Points on a hilly landscape, in no order, each with its height.
A climber steps from a point to whichever of its 5 nearest points has the largest rise for the distance, and stops where none of them is higher. Distance is the straight distance between rows; heights are no part of it.
z106 (h 5.75): [105 165 109 110 104 130 122 113  96 126  92]
z902 (h 4.96): [130 140 133  93  86 120 154  77 104 141 102]
z780 (h 5.71): [106 171  81 150 130 127  73 178 114 103 126]
z922 (h 5.76): [113 154  91 151 141 108  96 153 135 111 156]
z417 (h 6.30): [132  89 182 188 191 159  65 150 110 110 124]
z797 (h 5.29): [104 176  90 133 112 133  98 151 108 114  95]
z5 (h 3.63): [119 151 128  77 100 153 120 120  87 130  79]
z131 (h 3.78): [119 150 100 138  97 102 146  90 131 142 135]
z730 (h 4.68): [131 138 135  60 101 172 116 136  96 127  70]
z378 (h 5.32): [153 110 144  33  91 161 122 149  93 124  94]
z393 (h 1.31): [109 158  92 142 123 106 118 120 133 123 148]
z559 (h 4.81): [117 133 102 155 157 111 111 148 150 115 173]
z867 (h 3.14): [112 145  93 147 116 103 145 123 154 133 159]
z6 (h 3.15): [140  85 185 192 185 143 171 142 183 137 136]
z47 (h 4.86): [105 178  91 131 114 122 111 129 110 119 114]
z88 (h 4.14): [102 162  92 142 121 113 108 129 130 118 139]
z100 (h 4.85): [102 177 102 120 102 143 109 141 101 125  76]
z327 (h 6.46): [145 117 150  58  96 137 136 103  91 139  97]
z200 (h 5.95): [128 129 146  63  96 143 133 105  95 129  82]
z315 (h 5.46): [137  88 162 171 189 149  76 166 123 101 143]
z147 (h 4.15): [116 137  93 149  99  97 166  99 152 146 151]
z974 (h 6.21): [131  86 180 196 176 162  47 155  99 104 121]
z941 (h 3.74): [108 167 113 106  98 147 114 125  88 129  71]
z933 (h 3.70): [171  96 157  80  88 122 167  83 111 163 112]
z747 (h 3.04): [142 102 148 163 161 120 169 150 197 134 172]
z494 (h 5.44): [132 133 142  64  99 150 129 119  91 134  84]
z939 (h 3.72): [118 130 104 153 148 106 141 137 172 123 174]
z801 (h 2.98): [141  92 174 182 187 136 160 147 176 133 154]
z346 (h 0.83): [111 148  94 146 129 102 130 125 145 122 159]
z547 (h 4.23): [130 108 132 156 183 121 107 153 151 112 174]
z140 (h 4.34): [144 123 147  93  85 128 160  73 109 149 102]
z72 (h 4.52): [119 149 118 120  94 117 146  75 114 143 115]
z365 (h 5.51): [149 115 150  75  94 128 147  92 100 143 103]
z715 (h 3.17): [142  96 165 186 189 140 146 143 163 124 155]
z197 (h 5.77): [155 109 151  38  95 150 128 126  96 133 102]
z868 (h 5.17): [157 101 155  63  94 133 148  95  96 149 103]
z643 (h 6.80): [139  92 169 176 180 159  53 168 112 104 128]
z77 (h 4.56): [127 150 128  75  94 165 119 135  91 124  62]
z870 (h 3.86): [137  99 148 166 182 129 130 157 164 123 173]
z664 (h 3.53): [188  79 164  56  87 120 152 108 103 150 128]
z125 (h 4.49): [173  92 154  38  96 134 134 119  99 143 120]
z877 (h 3.80): [138  84 182 193 199 144 146 139 150 128 140]
z374 (h 6.23): [139  93 162 167 188 142  86 156 130 105 147]
z90 (h 4.25): [119 145 108 135  92 106 164  84 139 154 131]
z298 (h 3.29): [102 167  91 129 108 109 119 110 117 125 118]
z570 (h 4.74): [147  90 162 169 197 139 103 145 136 113 155]
z182 (h 4.91): [105 169 106  96 101 163 108 147  99 123  60]
z302 (h 0.06): [108 155  91 144 115 100 133 111 129 131 143]
z491 (h 4.33): [117 149 112 126  91 105 162  79 126 145 120]
z683 (h 4.57): [122 111 116 151 172 117 100 165 142 108 174]
z944 (h 3.83): [116 138 101 145 127 101 155 121 166 128 174]
z590 (h 4.20): [127 140 118 126  79 107 173  71 134 156 120]
z569 (h 4.19): [123 138 103 147  89 101 179  94 161 152 153]
z901 (h 2.90): [146  95 171 179 172 132 174 152 193 136 147]
z44 (h 3.69): [136 102 140 162 178 120 145 151 180 126 176]
z593 (h 3.54): [138 120 147 106  75 119 178  73 120 162 108]
z27 (h 4.12): [117 159 125  90  98 138 124 114  94 131  81]
z881 (h 5.97): [115 141  97 156 146 125  74 180 127  96 148]
z657 (h 4.13): [125 134 102 158 108  99 172 117 176 142 166]
z553 (h 3.60): [129 113 117 159 145 110 172 143 195 139 177]
z740 (h 3.01): [113 162 105 124 100 108 141  99 112 137 116]
z725 (h 4.08): [126 118 119 156 162 109 129 146 167 117 178]
z936 (h 4.83): [139 102 146 166 188 144  69 180 130  97 140]
z501 (h 4.18): [135 105 130 159 180 116 123 156 154 119 172]
z158 (h 5.30): [125 117 127 156 174 131  64 187 131  96 156]
z135 (h 4.79): [122 150 118 104 101 122 146  87 102 137  98]
z921 (h 5.00): [ 99 168  84 136 121 112 106 139 118 111 126]
z644 (h 5.57): [117 149 126  68  98 181 115 147  93 125  57]
z281 (h 2.54): [112 139  95 146 139  98 129 132 154 119 175]
z571 (h 4.62): [145  86 173 194 195 144 108 145 132 120 141]
z904 (h 5.88): [114 151  94 144 139 115  83 169 129 106 153]
z66 (h 5.31): [131 136 142  87  99 132 144  80  91 146  94]
z337 (h 3.62): [151 113 147  92  82 125 173  72 109 157 101]
z728 (h 3.85): [126 119 111 154 142 100 159 134 186 133 179]
z116 (h 5.06): [138 124 136  39  93 183 119 169 105 126  73]

For each start below, name the point where the climber stops.
z657 | z327
z346 | z327
z44 | z643
z158 | z643
z315 | z643
z939 | z881
z6 | z643
z298 | z106

Call two points neighbours if one is among the 5 nearest of the other. Go from one point of each pair to the other, from neighbour to neighbour, staying as high as possible. Name the lowest point that can't be avoided.
z106, z327 | z100
z327, z644 | z116
z643, z881 | z158
